Each row is a point on a tangle of strands that fork and nearly touch. The rows are in no order.
In the rows, zero is written as 128.
Two points are linked if the straight distance between their rows is under 109. Some points are linked to none.
K_21: [152  86 108 128 124 169 166 124 111 161 111 141 104 107 145  91 126 105
 109 147  81 164 135 121]
K_243: [117  99 150 104 142 110  92 117  88 178 172 178 130 134 123 141 132 128
 118 117 125 124 172 136]
K_797: [169 134 129 168  84 197 131 116 155 111 180 169 169 122 151 149 126 124
 128 125  87 146 134 126]
K_860: [118  98 113 114  92 128 113  86 113 143 150 109 131 148 143 121  88 137
 147 113 161 150 119 161]
K_466: [159 128 163 150 140 211 161 167 130 113 140 125 139 120 129 136 156  87
 111 168  51 168  87  99]
K_611: [185 116 112 188  71 145 150 162 151 105  77  89 119 138 119 100 123 157
 128 141 131 154  80  69]
K_944: [ 51 132 136  90 194  67  83 158 118 204 110 156 102 169 124 143 113 132
 136 148 155 148 155 155]
K_817: [163 118  91 121  66 152 123 135 102 144  95  96 127 132 168  83  93 153
 124 154 136  79 110 126]
K_122: [ 74 144  89 144 105  72 142 159  88 141 110 100 131 115 119 126  97 134
 121 135 147  75 140 165]
K_400: [192 141 143 194  88 202 124 161 181  56 120 141 149 124 125 144 157 141
 129 141  87 143  91  73]
K_377: [103 142 193 125 159 107 121  85 117 143 183 178 184 113 147 150 137 109
 128 116 128 145 156 162]
K_60: [116 103 103 109 148 130 177 143 111 163  84 139  93 116 151  97 141 120
  98 132  94 134 165 123]
K_440: [113 139 115 110 115 129 171 145 130 160  64  97 122 128 187  63  84 128
 107 141 133 108 101 111]
K_438: [122 129 137 120 162 160 144 104 147 123 117 104 145 145 142 138 117 145
 124 112 114 104 133 109]
K_207: [124 121  97 120 102  95 101 152  89 121 161  89 132 157 138 123 116 168
 150 141 151  68 120 157]
K_209: [152 150 138  66 147 122  96 105 138 157 197 150  88 144 126 117 135 131
 138 154 130 207 155 152]
K_977: [174 136 172 187  63 164 146 104 157  72 127 182 190  97 150 151 138  76
 125  96 127  88 105  80]
K_888: [139 134 128 140 126 188 162 120 124 143 145 149 107  96 133 143 130 114
 104 129  75 177 160 140]
K_362: [100 122  91  76  90 121 139 118 111 136 133  97  97 139 158  93  71 137
 151 107 160 137 110 161]
K_327: [ 80 129 131  49 157  81  96 149  89 181 131 160  36 163 141  90 111  84
 154 120 176 195 150 170]
K_436: [158 116 116 174  88 152 163 185 153 122  50  94 116 122 103 123 112 141
 101 124 131 112  75  52]
K_452: [ 67 111 202 101 169  72 105 142 117 165 172 140 142 156 113 172 169 122
 139 120 148 181 153 146]
K_642: [181 146 166 176 133 209 144 150 164  70 135 137 159 106 140 159 141 114
 105 156  78 135  92  91]
K_744: [197 106 137 167 134 160 157 164 166  67  75 136 132  88  87 120 152 116
 105 136 108  96  61  45]
K_876: [172 115 125  90 118 179 116 138 107 166 133  90  61 125 136  80 117 117
 125 141  93 187 106 160]
K_947: [ 79  88 134 124 116 109  90 112  92 163 160 116 145 156 116 141 108 145
 161 113 166 131 129 184]
K_486: [106 143 117  48 116  91 111 171  56 161 138 117  57 143 151  96  98 113
 147 136 174 132 127 202]
K_772: [186 133 144 188  92 142 108 117 185  44  78 180 169 109  83 164 159  94
 138  89 160  76  93  62]
K_616: [118 106 101 127 131 120 136 116 151 136  73 100 167 119 118 122 132 120
  92 111 141  40 109 100]
K_41: [149 125 126 130  90 123 112 109 129  91 201 154 164 119 142 142 158 158
 142 129 108 163 159 154]
K_823: [124 121 104 120  66 121 105 137  94 131 118 103 134 153 154 104  96 162
 141 122 165  70 106 130]
K_24: [125 109 105 155 118  89  85 120 119 111 148  95 182 146 107 138 143 169
 129 144 145  71 105 137]
K_957: [120 143 130  76 139  99 112 131  95 145 141  84  86 148 128 127 141 151
 138 124 145 151 153 153]
K_826: [104 123 127  73 159 111  79 103 133 205 146 179  81 154 138 120  77 116
 136 141 152 172 139 168]
K_476: [147 141 125 139 153 207 186 148 135 127 125 127 112 112 127 154 129 101
 134 159  62 178 121 116]
K_755: [ 94  99 129  91 105  50 113 131 100 113 184 109 145 137 127 147 149 159
 155 143 141 179 135 185]
K_853: [ 93 131  90 104 170 105 159 146 105 185  88 131  65 127 166  95 118  97
 107 158 107 144 168 143]
K_520: [111 166 105  85  98 122 160 150 114 171  75  79  89 122 181  70  96 133
  99 144 141 146 125 158]
K_754: [144 148 130 176 146 166 116 103 137 143 151 126 128 108  97 120 153 127
 117 141 104  99 153 133]
K_253: [109  81 160 151  96 102  77  91 101 132 180 128 182 152 133 144 149 137
 150 114 148 161 121 186]
K_121: [138 133 111 144 159 105 139 154 178  82  46 116 129 108  81 129 116 127
 118  93 171  53  76  78]
K_911: [ 77  97 127 160 138 120 130 102 143 169 124 134 188 133 106 124 135 110
 118  87 129  79 145 126]
K_133: [107 183 188  70 192 137 108 116 131 154 148 162  90 150 153 180 161 100
 134 124 120 181 172 115]
K_820: [ 78 160 187  80 172 115 118 125 126 154 168 139 116 157 137 163 166 109
 142 101 129 191 172 151]
K_139: [151 135 115  93 153 175 147 122 131 181 128 122  57 136 146 102  90  94
 131 168 101 200 116 170]
K_547: [ 76 133 116  89 179 108  89 129 113 207 134 148  97 166 149 114  92 136
 120 143 147 137 166 152]
K_278: [141 128 120 178 123 116 142 114 114  80 101 105 126 120 116 118 116 141
 155 127 128  87 107 100]
K_718: [121 166 121  99 124 123 133 142  96 154  95  63  87 127 144  99 118 136
 112 132 135 133 143 143]
K_418: [138 120 146 162 104 151 154  86 150 112 124 170 182 122 127 125 127 104
 133  98 117  94 113  83]
K_478: [ 79 105 182 144 168  80  95 121 117 165 150 108 171 149  90 158 162 128
 131 130 153 138 152 156]
K_687: [133 125 107 112  63 145 162 147 114 110 109  82  86 132 142  87  78 139
 160 104 146 147 103 143]
K_268: [146 124 104 142 166 144 144 146 190  62  82 120 140  95  77 140 130 142
 114 102 132  70  90  84]
K_519: [ 68 111 142 112 174  84 140 147 131 113 125 102 156 144 105 132 167 129
 121 119 131  84 135 140]
K_384: [179 131 145 198  87 156 127 136 173  62  81 142 149 126  94 166 151 131
 135  80 142 111 101  60]
K_545: [130 100 130 152 151  88  96 110 127  80 149 116 192 113  86 145 177 141
 126 139 133  70 126 127]
K_530: [169 131 105 175 120 156 141 124 147 145 137 101 139 100  99  98 145 145
  96 147 105 123 153 110]
K_96: [140 116 130 137 114 113 145 114 134  47 182 139 181 127 135 147 157 167
 147 118 112 144 122 129]
K_181: [160 116 121 177  84 115 127 120 139  73  89 124 135 136 101 125 133 142
 147 105 156  92  92  60]
K_710: [125 146 114  86 153 133 128 101 140 183 148 147  79 127 138 105  93 110
 133 167 119 191 150 162]
K_839: [168 114 159 154 175 187 158 161 182  69  35 152 138 101  97 142 136  98
 107 117 119 107  60  49]
K_190: [108 167 112 122 213 102 128 105 123 150 106 117 110 126 117 144 123 120
 116 156 131 114 171 144]
K_891: [ 78 142  96 108 136  98 133 151  93 187 103 135  84 117 156  71 100 101
 114 133 139 115 165 183]
K_375: [176 137 152 183  50 191 139 100 133 108 153 161 169 114 173 160 145  95
 124 115  97 124 116 106]
K_912: [112 113 139 167 106 158 128  84 144 137 162 155 191 142 128 142 136 107
 132  75 127  93 146 128]
K_835: [ 62 144 141 111 229  77  96 137 134 166 120 124 119 157 111 138 143 128
 118 145 142 115 164 142]
K_976: [121 154 166 125 177 171 128 112 147 108 138 137 160 125 140 179 141 120
 122 111 109 104 151 137]
K_810: [166 110 115  60 110 149  98 151 110 159 149 112  52 145 153  86 102 134
 127 145 134 162 128 161]
K_305: [148 155 150  95 122 125  73 102 143 138 200 173 116 110 125 149 136 150
 117 151 132 213 154 149]
K_286: [130 166 167  97 191 156 119 117 130 145 149 174 133 127 151 188 144 110
 111 138 110 134 162 122]
K_447: [ 97 126 128  57 125  76 105 132 109 156 170  98 110 160 115 152 130 159
 144 144 164 177 141 171]
K_185: [139 143 132 144 175 146 105  95 119 165 136 130 110 108 111 130 127 134
 126 152 115 133 167 127]
K_778: [101 156 111  72 146  96 104 154  78 182 121 164  30 144 130 115 113 100
 137 154 135 170 167 149]
K_533: [ 92 175 118  71 197  68 107 136  99 175 117 153  47 139 127 139 125 104
 146 167 126 173 177 132]
K_671: [135 119 127  48 126  99  89 148 108 160 162 132  47 142 135  76 105 117
 141 126 167 175 142 183]
K_885: [161 125  99 141  61 148 169 159 143 107 102  96 107 131 135  91  96 159
 135 116 129 152  95  95]
K_370: [174 116  99 190  81 174 126 128 153  70 154 142 146 132 132 132 138 145
 145 129  94 136 118 101]
K_196: [ 95 142  90 127 108  80 135 144  85 162 140 113  99 113 124 101  92 120
 126 143 154 115 144 194]
K_157: [162 109 138 160 144 144 182 144 143 100  79 146 122 105 120  84 133 103
 117 137  91 103  89  70]
K_714: [121 110  89 154  86 124 137  78 104 146 130 115 142 119 123 128  92 136
 140 105 133 130 128 135]
K_492: [112 146  97 147 136 105 172 146 130  98  92 122 115 117 112 109  86 128
 152 145 117  71 110 104]
K_425: [142 109 129 178  86 101 125 125 153  31 168 163 193 139 140 171 166 137
 160  95 119 126 118 119]
K_351: [148 134 125 162 128 172 134 120 178  69 109 114 160 113 103 171 147 148
 114  99 123 100 103  79]
K_93: [143 121 115 118 133 165 159 123 157 155  87  94 146 135 150 100  95 143
 113 147 107 104 101  97]
K_141: [120 125 103 141 107  95 122 139 144 107 104  88 182 143 113 123 132 162
 135 114 170  37  96 103]
K_53: [151 157 153 116 133 120 107  91 116 123 183 145 142 101 129 180 165 151
 116 144 121 167 159 138]
K_324: [ 87 113 153 107 156 112 136 140 149 103 154 108 176 135 107 152 177 151
 122  94 132 123 152 141]
K_367: [147 147 145 145 146 167 120 103 162  74 139 134 175 100 112 173 164 122
 102 107 132  82 129 113]
K_558: [141 121  89 137  91 139 158 163 150 120  56  99 132 117 124 122 101 144
 101 119 143  55 101  79]
K_591: [150  83 104 146 123 143 182 119 113 127 104 144 120 104 140  95 122 102
 127 133  77 117 103  90]
K_244: [113 148 171 157 144 103 126  95 115 121 172 142 164  97 111 169 169 129
 102 121 130 155 166 154]
K_426: [ 98 150  95 144 111  82 164 143 103 116  84 116 120 109 145  85  66 125
 149 149 151  81 111 130]
K_248: [164 141 119 194  76 150 102 119 148  54 143 162 172 150 153 145 166 146
 159  93 112 129 106 107]
K_899: [110 112 118 146 157  75 138 132 130  82 115 110 159  91  74 142 165 136
 122 122 131  79 120 126]
K_964: [117  86 167 100 108  86  89 109 104 127 199 148 135 148 125 153 152 137
 151 127 143 197 131 185]

A fork is a point with three links, a tip a point with one. Leave the first point through the second and follow the links. Name the first fork or tip that comes.
K_93; K_440 | K_860
K_21; K_60 | K_384
K_687; K_885 | K_24
K_710; K_826 | K_530
K_492; K_426 | K_21
K_530; K_754 | K_710

A fork is a point with three links. Follow the links from the first point to the second and name the forks in between, in order.
K_426; K_447 | K_384 > K_351 > K_976
K_324; K_558 | K_24
K_810; K_888 | K_710 > K_53 > K_370
K_860; K_367 | K_976
